Points on a hilly landscape, in no order, each with its height.
A ball rolls from a point to whichever of its 2 nearest points has the largest drop for the distance, and stops where none of them is lower. Distance is the straight distance between rows; heights are no part of it.
melep h=394: [ 15  -9 -13 -14  12  -1 -19   6  22   9   5  -8  -7   6  -5   6  -9  -9
  -1 -14  -7   4  13  -4  -2  11 -15  13  -7   3  -4  14 -14  13  -6  -2
 -22   1  -6 -30  12  -5   0 -13]
fuga h=232: [ 16   1   7  18  -6  18   1   9 -24   7  -7  16  -9  -5   2  17  -1 -16
  -8  -2  24   2   4  -2   3 -34  14 -11  16 -20   4   5  12  -9  14  21
  -3   7   0  14  -9   3   1  -6]
tad h=266: [  8 -19  -6 -30   0  -3 -11  -3  -3 -10  16  26   0  11  -2   2   5   1
 -10  -3   5  10 -27 -24   1  -5   4  -5 -26  -2   7 -14  -1  -6   1  19
  -3   1  -3   3  -6   5 -15  10]
Fafa h=10: [ 13 -14   1 -15  -6   3 -15  13  -3  -4   0   4   6  18 -17   2  -5   6
  -3   0  20  10  -4  -9  -5   1   7  12  -3  12  11 -30 -14 -17   7  22
  -6  11  -7 -12  10   4 -11   5]
nos h=455: [  5  15 -11   9  23   0  13 -22  13   5  -1 -17 -37  -6   2  -2  -8  27
 -10  11 -13 -13   3  -5  -4  -1 -11  40  13   8 -20 -10   7  -2  16  -6
  26   1   5  -5   4  -7  12   6]
Pigok h=313: [ -3  -7 -12 -23 -12  -3  -7  -2  -6 -16  21  20  -3  -3  -1  -4 -14  14
  -7  20  -4   7 -10 -15   3   7   7   0  -9   9  -6 -24 -10 -14   0   1
  21   3  -3   1   6   5  -8  16]
Zela h=655: [ 20 -15  -2  -9   8  12   4  -7   0  10 -17  15 -39   0 -23  -1   5   4
 -35 -18 -25   4  27  -7  -6  -3  10   8   2  -9 -20 -19 -18  -4  -3  -7
  14  11   2   5  -7   0   1   9]
lom h=603: [  4  -5 -15 -18   3   6  10 -23  10   9 -13  18 -16  -9   7 -21  -2  -6
 -28 -14 -17  -3  27 -25   0  -3  26  -7  15   0 -21 -11  -9 -31   1   7
  26   1   6  -2 -12  -4 -16  27]
vegeg h=462: [-10  27  17  11 -17  -4  16   6  -5  -5 -16 -40  57   4  -1  -5  32 -24
  22 -10  10  -3  -9  20  -8  -2   7 -24   2   4  15  -1   5  21  -8  -8
 -30  -4 -12  -2 -10  19   1   3]
zopum h=360: [ 17  -8 -15  -7  13  10  -6   2  19   7   2 -13 -19   9  -9   5 -10  10
  -4   4  -3   8  10 -10   6   6 -20  21  14  -2  -6   6 -20   2   0  -2
  -4   5  -6 -15   8   1   2  -4]
Dus h=162: [ 11  -3 -15  13  -2  20  -1   1 -18   1  -7  20 -11 -14   7  10  -2  -5
 -16 -14  20  -5   0 -12   5 -24  15 -10  24 -17  -2   0   2 -29  14  24
   9  -1  16  12  -7  -9  -7   7]
beru h=224: [  7  -7  -8 -19   5  -7   7  13  -5  -7  -9  16 -13   5 -21  -4  -7  22
 -20   5 -11  -1   8  -8  -9  -3  18  -1  -3   2 -18 -18  -8 -26  -7  13
  18   9   2  14   5  10 -10  12]
vemol h=290: [ -6   7 -22   2  12  -6  23  16  -1  -5  -9  15 -17  -1 -15  -5  -7  27
 -15   8 -20  -7  13 -12 -11  -8  21   1   0   4 -16  -9  11 -22  -1   2
  37   1  14  16  14   9   5  11]
Kag h=792: [  2  10   1  18   8   5  -2  19 -19  -3   0  17  12  -4   3   5  -9   9
   8   0  14  -9  -6   8  -1 -15  11 -13   1 -11  18   7  13 -12   5  20
  12  -3   5  18  14   5 -16  -6]
Gadum h=71: [ 16 -11 -14  -5  -3  11  -7 -11 -13   3 -11  13 -11 -19  21  -5 -12   1
 -10  -1  15 -10  -7  -5   7 -11   6   1  25  -3   5   5   0 -32  11  27
   7  -2   4  -5  -9  -7 -10  14]
vileg h=591: [  2   7  -6   0  14   5  11   2  18  11   2  14 -23 -12  -2   6  -5  -2
 -15  -6 -32 -14  25  -6 -12   9  12   1   3  -8 -15   8   4   7 -11  -1
  29  -1  13   7   6   2  -3   1]
tal h=317: [ -6   5  12  10  -4  -8   1  -6   5 -13  17 -19   2   9   6   4  -2   4
  19  24  18  16 -12   7  15   2 -19   9  11   6   0   3   2  12  -4 -18
  -4   2  -1   0   4  -1  11   1]
Bepod h=321: [ 17  -8 -25 -22  21  16 -10  -4  15  10   2  -4 -21  -3 -27   2 -13  12
 -17   0  -9  -6  10 -13   2   0 -11  26  15   3 -25 -11 -12  -6  -6  -2
   7   3 -10 -32   7   8  13   6]
Ver h=606: [ 14  -3  -2 -17  14   1  -7   0  20   0   7  14 -18 -10   0   3 -10   0
 -10   2 -28   0  11  -6  -7  13   4   1  -7   4 -16   3  -6  10 -13   0
  15   1   6  -7   3   4  -6   4]
Kaz h=532: [-12  19  10  18  23  -1  21 -14  -4 -11  21  -5 -23 -12  14  -6  14   2
  12  12 -23  -7   4   6  -5   2  -9   0  11  -7 -14  25   5   9  -1 -11
  28 -15  13  34  -3  -9   6  -6]
Kepe h=138: [-18  -3 -18 -25  -1  -8 -28   8  -1  -7  19  -2  18   4  -7  -5  -3 -11
  10  -5  -2  -4  -4   7   2   6   3  -6 -46  21  -5 -14   9  16  -1 -16
  -9  12 -12 -11  21 -14 -12  -5]
zet h=330: [ -4  -9   0 -17  -9  -1 -18  -1  17  -1  27  -1   3  -1   8  10   0  -6
  11   2 -19  10  -9  -4   2  12  -2  -4 -28  14   0 -13  -7  11 -10 -16
  -1  -6   0   0   3  -9   0  -5]
vadil h=525: [-16  11  -2 -11  -2 -14  -5  16  -5 -13  -5 -24  32   4  -4  -4  11  -5
   9 -12 -20  -9   4  44 -10  12  10 -19 -16  20   8  -9   3  17  -3  -4
 -12  10  -7   7  14 -11  -8  -7]
bisad h=376: [ -5   0  39  12 -23  -2   0  -3   4   6  10 -21  29  -8   8   8  24 -17
  21   3  -8   5 -12  12   3   6  -8 -20   7   1   5   4   6   8 -18 -14
 -27 -16  -4   6 -27   1  23   3]
lolaf h=363: [  7  -5   2   2   6  -4   0   4   5 -15   9  -1 -11   7   1   2  -4  14
   1  24   0  11  -5   3   3   7  -8   1   7   6  -6  -5  -8   3  -3  -6
   7   5  -1  10  10   3  -3   6]
ton h=286: [ 20 -11 -23  -6  15  23   1 -12  15  17 -15  -2 -36  -8 -18  -3  -3   9
 -24  -9 -15 -13  16  -8   5  -4 -10  25  23  -5 -25 -13 -13 -12   3   2
  16  -2  -4 -14   4   3  13   9]
vemo h=641: [  7  -8  -8  -3  11  14   3   1   2  18 -18  17 -31  -8 -24   5  -2   4
 -29 -27 -22 -20  26 -16 -10 -16  21   7   9  -9 -21 -21   4 -12 -14   2
  22   5  15  -6   6   6  11   3]
lilo h=622: [ 18 -12  -1 -10   2   0 -15   5   6   5  -7  20 -15   0   4   4  -8   3
 -13 -15   5  -4  -1  -8 -11  -3   6   1   3  -1   9  -4  -8  -6   5  26
  -5   6   8  -3   3  -4 -15  -3]
gav h=212: [-19  -5 -10 -11 -12  -5 -23   1   1   1  11 -10  36   8  -4  -4  11 -13
  18  -7  10  -5 -24   0   7   9   1 -14 -47  15  13 -14  15  17  13 -16
 -20   2  -8  -2   7  -9 -14 -10]
Fone h=275: [  5  -4  20  13  -8   1  11  -6  -5  -3  -2 -18 -10  15   5   6  15  -6
  14  19  20  24   1   2   3   6 -13  18  14   3  10  10   0   5   1 -21
  -9   9  -2   2  -8  -5  19  -4]
zala h=416: [-15   8  12   5 -25   5  -4  -1  10   3  -5 -29  53   2   7   6  28 -28
  23 -13  15  -2 -10 -12   4  10  -9 -22 -14   8   7   9   5   7 -12 -25
 -42 -18 -11 -14 -15  11  16  -7]
befi h=478: [-31  16  28   3 -16 -15  28 -11  -4 -22  16 -22   8  15   2 -10  29   4
  23   5  15  21 -22   7   3   3 -23  -7  25   9 -14   8  21  23 -18 -26
 -24  -9   3   3 -11  -6  25  -1]
bukip h=520: [-18  16  13   9  -9 -13  16   2  -1 -16  10 -34  29   8   5  -3  25   2
  19   2  -5   8 -16  27  -7   6  -8 -20   4  14   9  -2   3  14 -10 -15
 -25  -1  -2  12   0   4   2  -2]
mavev h=856: [ -8   2 -24  -6   3  -8 -17  11  -4   0  -5   5  11  -5  -8 -11 -30  23
  -7   1   1 -17  10  16   3   5  -4  29 -10  19  -5 -20   6 -11   6   1
   3   9 -13 -38  18  -6  -6   8]
Zenam h=620: [-21   3   1   1   9 -17   7  -4  -1 -13  -4  20  23 -16  14 -24 -21   6
  12  16 -15 -12 -15   6   6   8  -7 -29 -13   6  -8  19  -1   9   2   1
  19  -9  -1   8  15  10 -12  -1]
gusib h=223: [ 10  -8 -16  -3  -7  -2  -5 -15  -4  17  -8  -7  -5  -9  11   1 -22   0
   1  12  10   5  -3  -4   9  -4 -12  25  27  -5  15  -7 -16 -24  14  20
  -2  -1  -8 -26   2  -5   8  -2]
Nogo h=386: [  6  -6  16   4 -18   0 -19  -2  11   9   5  -9  35   3   7   9  13 -21
  19  -2  13   2 -25  -9   6  10  -1 -15 -23   1  15   5   6  14  -1 -10
 -31  -4  -7  -7  -7   6   6  -8]
dibe h=130: [  6  -3  -4 -19   8  -7 -12  23  -2  -9  -2   8   2  12 -24  -5 -12  17
  -8   1   3  -2   3   2  -8   1  11   5 -13  14  -4 -22  -2 -17  -5  15
   5  12  -2  -8  19   1 -16   5]
Furoz h=234: [  6  -5  18  22 -10   7  20  -4 -21   5 -15 -10 -22  15  -6   3  14 -17
   2  17  27  28  14   4  -3  -9  -6  19  15  -3   8  14  11  -3  14 -12
  -7  15  -7   1 -10  -3  24 -12]
Moros h=637: [-21   4 -12  -4  14 -19  10  10 -13 -11 -22  34  28  -3   7 -29 -14  10
  -1  -1 -13 -15  -9   1  -2   5   6 -29 -23   4   3  18   9   3   7  12
  12  -6  -2  10  13   6 -22  -9]
zatag h=802: [ 15   4  10   9   3   1  -5  17  -5  -1 -10   3  14   4  -2   2  -5  -2
   6   4  24  -1 -10   8  -3  -5  10  -7   1   0  24   4   6  -5   6  20
  -6   9  -3   5  12   7 -20  -6]
kilu h=681: [ 20  -8   5  16   6   2   7   6 -16   2 -17  -4 -28  16 -14   3  12  12
 -23 -10  -2  22  14   9  -3  -1   1   1  -5 -23   2 -12 -16   5   2  -5
  -3  12  -9  27 -25 -12  -5   2]
bef h=847: [ -8   1 -25  -3   2  -3 -18   9  -2   0 -13  -4  24   2  -4  -7 -28  12
  -2   4  21  -5   2  10   8   6  -9  28  -4  13  14  -7  -1 -13  17   8
  -9   4 -17 -37  16  -5 -16  -4]
vev h=565: [  4   1 -15  24  19  26   6   6   3   7   9   0 -34   1 -15  13  19  11
 -12 -25 -14  -8  20  -7  -4   6  -5  14   9 -26  -3   9  -5  13   6  -1
   8   1  13  16   2  -7  17  -9]
foso h=318: [ 21 -20  10 -16  -7  -7 -10 -13   3  -1   2  25  -9   9  10   9  13  -4
 -15 -10  10  22 -21 -19   1  -2   1  -8 -24 -12   4  -4  -5  19   1  12
  -8  -3  -8   8 -26   0 -11   6]
kege h=748: [-10  -8  -9 -36   8 -20  -1   0  -6   3 -10  38   9   0  -1 -26 -17   8
 -18  -7 -20  -7   9 -20 -13  -4  25   3 -19  11  -5  -8  16 -14 -15  17
  10  13   5 -17   1   2  -9  18]
dini h=493: [ 15  -3  24   1 -23  11   3   2  -9   6  -6   1   5  11  -6   7  -1 -24
  14  34  20  14  -2   2  10 -19  10   4   8   0  -4  11  19   6  14  -2
 -16   9 -14  -8  -4  11  22   3]
pes h=491: [  5   7 -13   2  18  -3  -6  23   6  -4   1   3   6   3  -7   1  -9   7
   0 -15  -7 -18   5  16  -8   2   8 -14 -12   0   1  15   4   5  -3  11
   1  -1   1   7  21   0 -25 -11]
giret h=517: [-18  10  18  16   9  -8  25  -6  -8 -13  22 -14  -8  -5  13  -9  16   8
  16  10 -19  -3 -12  21  -5   2  -8 -12  11   4  -2  13   3   9 -10  -8
   9 -16   7  31  -2  -6   7  -9]
vozos h=559: [  1  -2  14  23  -7   0   3   2   3   6  16   5 -21  -4  16  15  14  -8
  -3 -20 -15  -7  16  12 -10   8   3  -5   7 -22   5  15 -14  27  -9  -4
   2 -14  10  25 -20 -16   1  -8]
belup h=568: [  4   8   7  18   4  11  10 -16  -7  -1  -1  11 -30 -11  14  -1   6 -11
 -11   6 -18   7  21   0  -5  -4  -4   4   8  -9  -9   6  -5  -4  13  -6
  33   1  12  27  -9  -6 -10   8]
papem h=514: [-20  19   3  24   7   1   7   8 -15  -4  15 -15  27  -3   1   4   8  -6
  24 -22   3 -16  -7  36  -1   0   7 -27   0  -6  22  23   5   8   1  -2
 -11 -14   0  15  12   3  -7 -13]
rusot h=424: [  4   0  -3 -13  17  -7 -17   2  24   3  12 -19  -1 -10  -3   9 -11 -10
   2 -14 -23 -10  17  20  -3  12  -7   2 -11   7  -7  21  -4  16  -8 -13
 -15  -1  -2 -15  10  -5  -2  -7]
bora h=769: [ -7  -7   2 -13  -4 -12   2   1 -13  -9  -9  31  16  -5  12 -17 -12  15
  -5  17  -3   2 -20  -9   2  -1  13 -20 -10   0   9  -4   5 -11   4  22
  21   7   3  12  -1   9 -21  10]
mato h=654: [-12   7   0  -4  13 -23  11  15 -10 -13 -14  13  26   2  -1 -16  -7   6
   1  -3  -5 -12 -20  14  -4   1  10 -38 -27  -5   4  10  -4  11  -4  22
   7  -3  -6  22   7  10 -20 -17]
kos h=588: [  5   0  -9   3   1   4  12 -14  -5   0 -11  21 -13  -8  16 -13  -4  -7
 -26  -3 -14   9  23 -18   0 -11  13 -11  12  -9 -13  -4  -8 -24   4   8
  34   3   8  23 -11   0 -20  18]
radud h=439: [ -8  19  29   8 -25   1   7   9  -3   7 -14 -29  54   9   4   1  35 -30
  18  -4   7  -6  -6   3  -5   0   6 -12   0   3   4  10   5  11 -18 -13
 -39  -8  -8  -8 -18  19  27   0]
devi h=324: [  0   0 -33  19  10  11   2   8  -1  15 -18 -11 -13  -1  -3   3 -19  15
  -4 -12   0 -14   7  -6   6 -13 -11  24  25 -12   8  -3  -8 -29  12  23
   4  -7   6 -17  18  -5   8  -6]
livev h=267: [-32   7  -8  -1 -19  -9 -20  -2   1   0  11 -21  43  -4   0  -5   5  -3
  26   6  23  -7 -20   3  24  13  -5 -10 -25  13  11 -14  14  14  17 -32
 -19   4  -6  -8   4  -2  -8 -12]
Nim h=123: [ 11 -16 -14 -21  -9  16 -10  -7 -13 -10  12  10   0   3  -8   0  -8   7
  -1  10  30   9 -15 -18   6  -4   4   4   6   6   8 -21  -7 -28  12  18
  -9   6  -9 -14  -4   3  -5  10]
ronez h=247: [ 10  -5  19   9 -11  -5 -16 -11  18  13   6  -5  -7 -17  18  14  -5 -13
  14   2  -8  10   1   5  -1  12 -11  12   4  -2  15   4 -15  -1  13  -5
   0 -10   6  -5  -9 -10   9  -4]
Ros h=410: [ -4  -5  18   8 -22   9 -14  -7   8  11  20  -8  25  -2   6  11  13 -22
  29  13  16   5 -25 -18  18  -2 -11 -14 -17   2   1   2  13  11 -13 -24
 -21 -15 -10  -2 -15   2  17  -5]
lofa h=403: [  2   6  -1  20   7   5   0  10   3   8   4 -10 -12  -4   9  11 -11   8
   7  -4  -4  -7   8  11  -2   1  -9  15  12  -1  16  11  -1  -7   7   5
   5  -1  10   5  16  -5   3 -10]
muva h=615: [  6 -13 -15 -37   7   3   0 -23  10   9  -9  26 -18  -5  -4 -19  -4  -1
 -26 -23 -17 -13  14 -28  -4  -5  28   3  10   6 -25 -12  -2 -23 -11  13
  14   4  11 -23  -9  -1  -3  28]
bofuz h=499: [-18  10  27  12  -7 -10  25  -7 -12 -14  15 -21   8   6   4  -7  24   1
  25  10  -3   6 -18  28  -5  -4  -9 -21  19   8  -1   3  15  19 -16  -8
 -10  -6   3  26 -11  -1  19  -7]
fiza h=472: [  1   1  33   7 -21   5  17   1 -15  -5   0 -10   5  22  -9   6  15 -13
  16  32  17  19  -7  12  12 -10   8  -3   4   4 -14   6  25  20  -2 -15
 -11   5 -13   4 -11   5  29   3]
fepu h=574: [ -4   8   4  13  12   3   8   6  12   8  22  -1 -25  -9   5  10   9  -6
  -6 -22 -33 -18  20  13 -13  11   9   1   0 -12   0  14  -7  17 -12  -6
   8 -11  17  16  -4  -9   3  -9]
reruf h=289: [  7 -12  -7 -13  -7   1   6  -7 -11 -18   5  15 -11   0  -8  -5  -6  13
 -20  18   1  18   4  -7   1  -4   7  -2   5   6 -15 -20 -15 -26   6   3
  20   8  -1  17  -4  11 -10  18]
Rog h=181: [ 16 -15  10  19  -6  14  11 -10 -27   1 -11  -2 -22   7  -9  -4   6 -10
 -16  11  23  29  12   5   0 -15  -6  10  15  -2   4  -9  -1 -16  22  -5
  -5  19  -9   8 -11   2   9  -2]
tidib h=604: [-16  16   4  10  15 -14   7  -5   5 -11   7   4   5 -20  15 -12 -20  13
  16  24 -16 -10  -6  16   8   4 -13  -5   5   1  -8  19   1   3   0  -7
  26 -15  10  16  11   4  -6   4]
Zunu h=263: [ -6  -7  -5 -18 -10   4 -13 -16  -4  -9  25  19   7  -9  15  -5 -13   1
   9  23   5   7 -27 -22  11   2  -3  -1 -16   4   2 -12   1   1   7   2
  18  -2  -1   0   0   4 -13  13]
roba h=519: [  9  -1   8   7  10  -1   3   8  10  -9   7  -8   7   2   2  -1  -3  -2
  11  -1  -4  -7  -7  13  -1   7  -8 -24  -1  -3   3  22  -2  13 -10   2
 -12  -2  -2  14   8   3 -15 -12]
Ziva h=837: [-13  10 -19  -1 -11  -4  -6   0   0  -2  -2 -15  16  11  -2   2 -22   3
   5  21  37  10  -9 -11  12   4 -14  27   6   2  18  -5 -10  -5   7  -1
  -9   6 -12 -34  13   9  -1  -7]
kalo h=451: [ -9   3  28   7 -30  10  17   5 -10  -2   1 -13  21  27 -10   7  25 -19
  22  23  17  14 -17  -5  16  -5   1 -16  -4  -1 -21   0  21  26 -26 -24
 -23  -5 -19   0 -18   1  33   5]
refas h=667: [ 23 -22  -1   5   2  14   2  -7  -9   6 -13   6 -35   6 -14  -4   6   7
 -23  -9  -8  18  18   0  -2   1  -7  10   4  -6  -6 -20 -27 -11  13  -9
   1   9  -4   5  -9  -7   2   5]
bebe h=828: [ -9   7 -15  -8  -5  -3 -12   9   7 -11 -16 -17  28  12  -4  -4  -6 -18
  10  10  43  10  -2 -15   7  10  -6  16 -16   6  21   3  -8   1   7  -4
 -13   1 -13 -31  17   8 -13 -11]
zit h=757: [-18 -11 -11 -38  -1 -14   1  -5  -1  -8  -1  37  16  -1  12 -24 -14   8
 -14   6 -15   3 -11 -25  -4   4  17  -3 -17   7   5  -6   7 -16   1  20
  18   6   4  -3  -1   2 -17  21]
Viku h=314: [-32  13  14   9 -20 -12 -17  -5   7  -2  12 -30  36 -12   1   3  -3  -3
  29  18  21  -1 -17  10  30   1 -12  -8  -7   8   9  -1  13  12   6 -35
 -17  -3   0 -18  -3   4  14  -2]
dop h=399: [  4  -5  30   9 -23   6  -6  -3   2  10   4 -12  19   3   8  14  21 -23
  24  14   7  16  -6  -7   9   8 -11  -2  -2  -2   5  10   3   8 -11 -25
 -25 -17 -13  -5 -28  -3  32   0]
dom h=367: [  2   8 -22  16  17   4  -1  13  11  20  -5 -16 -20   0  -8   8 -14   9
  -3 -20 -12 -16  21   4  -5  -2 -11  27   4  -7   6  11  -2  -3   6   8
   0   0   7 -17  24  -7  10 -18]
mikob h=628: [  9 -13 -10 -21  13   6  -4 -13   0  14 -12  17 -19 -12 -21  -8 -12   1
 -21 -11 -17 -19  19 -17 -10 -12  19   7  11   2 -27 -20  13 -23 -24  -1
  24   4   5 -31   1  14  10  18]
zuz h=738: [-10   0  -7 -23  14 -23  -7  -2   3  10 -13  41  -3  -6   4 -13 -11   1
 -27 -23 -12 -18  16 -14 -21 -13  24  -3 -13   4  -4   5  17   4 -16  18
   3  17  20 -17   3  -6 -12  10]
Zimem h=454: [-38  22  23   3 -25  -4  24  -3  -4 -23  -2 -26  26  13   0   5  35 -13
  16  -1  28  12 -16  -2   1   0 -20  -4   9  11 -11   9  21  15 -26 -38
 -29 -18   0 -17 -12  14  33   4]
ter h=463: [ -2   2 -13 -10  18  -9 -14   3   6  -5  -4   2  17  -6  -1  -7 -12   5
   2 -13 -12 -25   6  21   0  11   0 -12 -21   5  -6  25  12  11   7   2
 -11   4  -6  -6  24  -8 -24  -5]
lafu h=585: [  0   0 -18  13   8  19  -2  11   0   1   0  22 -24   0 -14  23   7  10
 -27 -34  -8 -10  30 -15   0  -7  10   0   4 -30 -16  -4 -14  11  -1  14
  17   0  23  17  -5  -2   4  -1]
mibi h=357: [ 19 -16   9  -2 -13  -3 -16  -2  10   7   6   8  14  16   5  11  13 -16
   5  -7  13  13 -25 -15  -2   5  -4  -7 -25  -7  16  -3   1  17   4   8
 -25  -2 -10  -5 -13   2  -3  -6]
lod h=432: [ -4  13  -1  24  18  -3  13 -13   5  11   7 -24 -24  -7  12   4  -8  22
   9   1  -8 -10   7  -2  -1  -2 -16  39   9   1   4   8   1  -7  18   1
  12  -1  11   0   9 -16  19 -15]
gezu h=248: [ 15  -6 -16  10   9  12   2 -19  10  23 -13  -7 -40  -7  -1   2  -5   1
  -9  -9 -18  -4  21  -5   0   0 -18  30  24 -15  -6  -5 -21  -6  15   3
   7  -6   4 -10   5 -10  14  -7]
vuz h=713: [ 10 -13  -4 -27   3 -17   0  -4  -3   2 -18  27 -19   3   0   5   3  12
 -32 -26   8   3  -2 -18  -3 -15  13  -6  -4 -16  -9  -6  -8  -7  -1  29
  -1   7  10  20 -23   1 -27   7]
Saze h=347: [-24  13  33  11 -20  -7  -4  -7   5  -1  17 -27  25  -7   4   2  19  -8
  35  19   6   6 -20  14  15  -1 -10 -13   4  13   1  -4  18  14  -6 -29
 -20 -11   7  -9 -14   5  30   2]
tapu h=543: [-17  17   6  -1  -1 -14  20  10  -4 -12  10 -26  16   5   8  -4  18   6
  10 -10 -27  -5  -7  40 -20   4   1 -15  -2  13  10  -4   1  13 -10  -4
 -12  -2  -1  24   5  -3   1 -11]
Bevav h=274: [ 10  -7  -9  16  -6   4   8  -1  -8  12 -19 -10 -18   5   1   3  -7   1
   2   5  16   9  11  -5   0  -6 -11  17  25  -7  17  -9 -12 -26  16  16
  -3   8  -2 -11  15   2  12  -9]
tanov h=364: [ 10 -13   6  -5  -6   1  -7   9   6  -9  17  -3  -3  15   2  10  14   1
   5   6 -21  21  -7  -3  -1  17  -3  -5 -21   5  -3 -14 -16  18 -21 -19
  -5  -7  -9  12 -12 -10   0   0]
sagul h=199: [ 21 -11   2   8  -5   6  -8 -20  10  16  -1   8 -29 -12  10   7  -1 -14
  -2  -5  -9  14  14  -1  -3  10 -18  15  15 -12  -2   0 -28   3  18  -3
   3  -9   0  -4 -15 -12   5   0]
vugog h=587: [ -2  14  -3  10   9   1   6  -9   0  -4   4   5 -13 -19  19  -4 -15   6
   5  20 -12  -6   4   0   1  -4  -7   4  13   0 -11  13   5 -10   5   2
  37  -8  10  17   7  -2 -10  15]
kal h=429: [-17   4  23   8 -20   8  19   2  -6 -14  -3 -17  11  27  -1   9  22 -15
  19  14  27  19  -9  -9   7   6 -15  -1   6   1  -8  17  13  18 -30 -33
 -20 -11 -11  -7 -18   2  25   0]
natus h=201: [ -3  -8 -14 -22  -8  10 -16  -3  -6  -7  26  13  11   7  -1  -3  -5   5
   5  10  27   1 -28 -18   6  -4  -2   4 -19   5  18 -19   7  -9  12   9
  -8   1  -7  -6   5   4 -14   5]
Bivi h=342: [ -6   6 -10  -4  13 -16  12  14   6 -15   3   9 -10   3  -6  -8 -11  23
 -10  23 -17  -4   1   7  -9   8   9  -3   0  10 -13  -7   4   1  -7  -6
  25   1  10  15  20   6   4   2]
Tavaf h=495: [ -9   4  -1  -5   0  -9 -18   8   8  -8  -4 -17  27   1   3  -2  -5  -2
  13  -6   1  -5   2  27   1  17  -1  -8 -18  13  13   6   4  11   9  -6
 -14   8  -8  -8  17  -7 -12 -10]
Rarat h=605: [  7  -1  -8  12   3   7  -6  19   3  11   0  15 -18   4  -3  18  -3   7
 -13 -31   1 -12  14  -7  -9  -9   9  -3   3 -18   5  -2 -10   3   1  22
   4   1  16   9   6  -5  -5 -10]
liva h=697: [ 19 -14   4   1  -5   0   6  -1 -14   1 -15  18 -21  -1  -7   1   2   5
 -31 -14   5  17   9  -4   5 -15   5 -12  -3 -23  -9  -9 -18 -10   6   8
   3  12  -6  29 -30   0 -22   6]
Mun h=153: [  7  -7 -23  -8   3   4 -11 -10  -4   7 -11   6  -4 -20  16  -9 -25  11
  -8  -3  -1 -19  -8  -4   8  -3   1  20  17   3   3  -4  -8 -25   7  26
   6  -8  -1 -27  -4 -13  -7  14]
mipi h=450: [  6   9 -10  -8  29  -3  -9   0  21  12   7 -18 -12 -15 -13  12 -15   0
  -8  -2 -23 -15  19  13  -5   8  -7  20  -4  11 -12  10   5  10 -10 -14
   1   7  -1 -23  10  -2  12  -6]
Katof h=542: [ 15  -5  17  17  -7   1  -2   8   5   6   3   1  -9   6  10  12   5  -9
   3 -13   2   1   5   5  -6   5  -3  -9   6 -11  13  15 -11  16  -5   6
 -14  -5   2  13 -13  -4  -7 -11]
Tanof h=781: [ -9   8  -2   7   1  -6  11  10 -22  -7 -11  29  13  -7  10 -10 -15  11
   5   9   1  -4 -10  -6   2 -18  14 -30   2 -12   3  15  11 -14   0  20
  26  -6   8  26   3   9 -15   0]
sudo h=488: [-13  20  10  17  -9  -4   7   9  -6   2 -10 -29  44  -1  -1  -4  20 -19
  21 -17   8 -12  -6  35  -5   2  12 -29  -2   2  27   8   5  15   6  -2
 -25  -6  -8   9   0   4 -12 -12]
dema h=473: [  5   8 -10   2  29   4   6  -5  18  16   0 -15 -29 -14 -14   4 -11  13
 -14   0 -19 -19  14   5 -10   1  -5  32   4   5 -14  -3  15   3  -3  -7
  24  -1   5 -19  12   0  17  -1]
Fafev h=291: [ -3  -6  15   0 -13  -1 -21  -5  10   1  17  -6  10 -13  13   9  -9  -1
  18  14  -7   7 -13   5   7  17  -5   6 -13  13  12  -9  -3   5   9 -10
   4  -5   2  -4   1  -2   4   1]
Tamol h=200: [ 21 -15  -1  -1 -11  15  -3 -10 -20  -3  -2   4 -10   2  -6   0   0  -7
 -10  13  27  22  -1  -5   6 -13  -2   3  19  -2   1 -14 -11 -25  15   8
  -8   9 -14  -7 -10   7   3   9]
tik h=820: [ -5  14   4   6  -5  -5   1  12   7  -8 -22 -23  30   7   1  -2  -1 -22
  16  10  33   5  -2   4   5  12  -4   3   0   3  22  17  -6   4   2  -6
 -17   0  -7 -20  10  11  -4 -16]
Ril h=726: [ -5  -5  -8 -29   9 -19   2  -1   6   7 -12  37 -13   6   2  -2  -6  12
 -34 -34  -2 -12   7 -19 -11 -16  24   0  -6  -6  -5  -5   2  -2 -10  30
   2   9  24   2 -12  -1 -20   8]
Sir h=811: [  6   9  14  17  -3   5   2  13  -3   1 -10 -11   8   9   1   4  -1 -15
  16  13  29   3  -3   6  -1  -6   0   1  13  -3  24  20   7  -1   2   6
 -12   7  -5  -5   9  10   2 -15]
sak h=549: [  3  11  -6  18  28  21  18  -8  -1  -3  14  -5 -37  -6  -6  -3  22   9
  -5  -1 -18  -6  14  -3  -2   6 -10  12   8 -18 -12  21   3  12   4 -11
  23  -1  11  32  -5  -8   7  -2]

Where does a ball stop that starts at each point below?
vileg => ter
rusot => sagul
zatag => belup
Ril => belup
dop => Kepe
Rarat => bofuz
nos => Gadum

Call two points neighbours if one is among the 2 nearest of the other. Go from one point of each pair to the other, from neighbour to neighbour, staying as low as possible. Name the highest point that can't be avoided.
kal, ter => tapu
Rog, sagul => tanov
Rog, Gadum => dema
Nim, Rog => Tamol
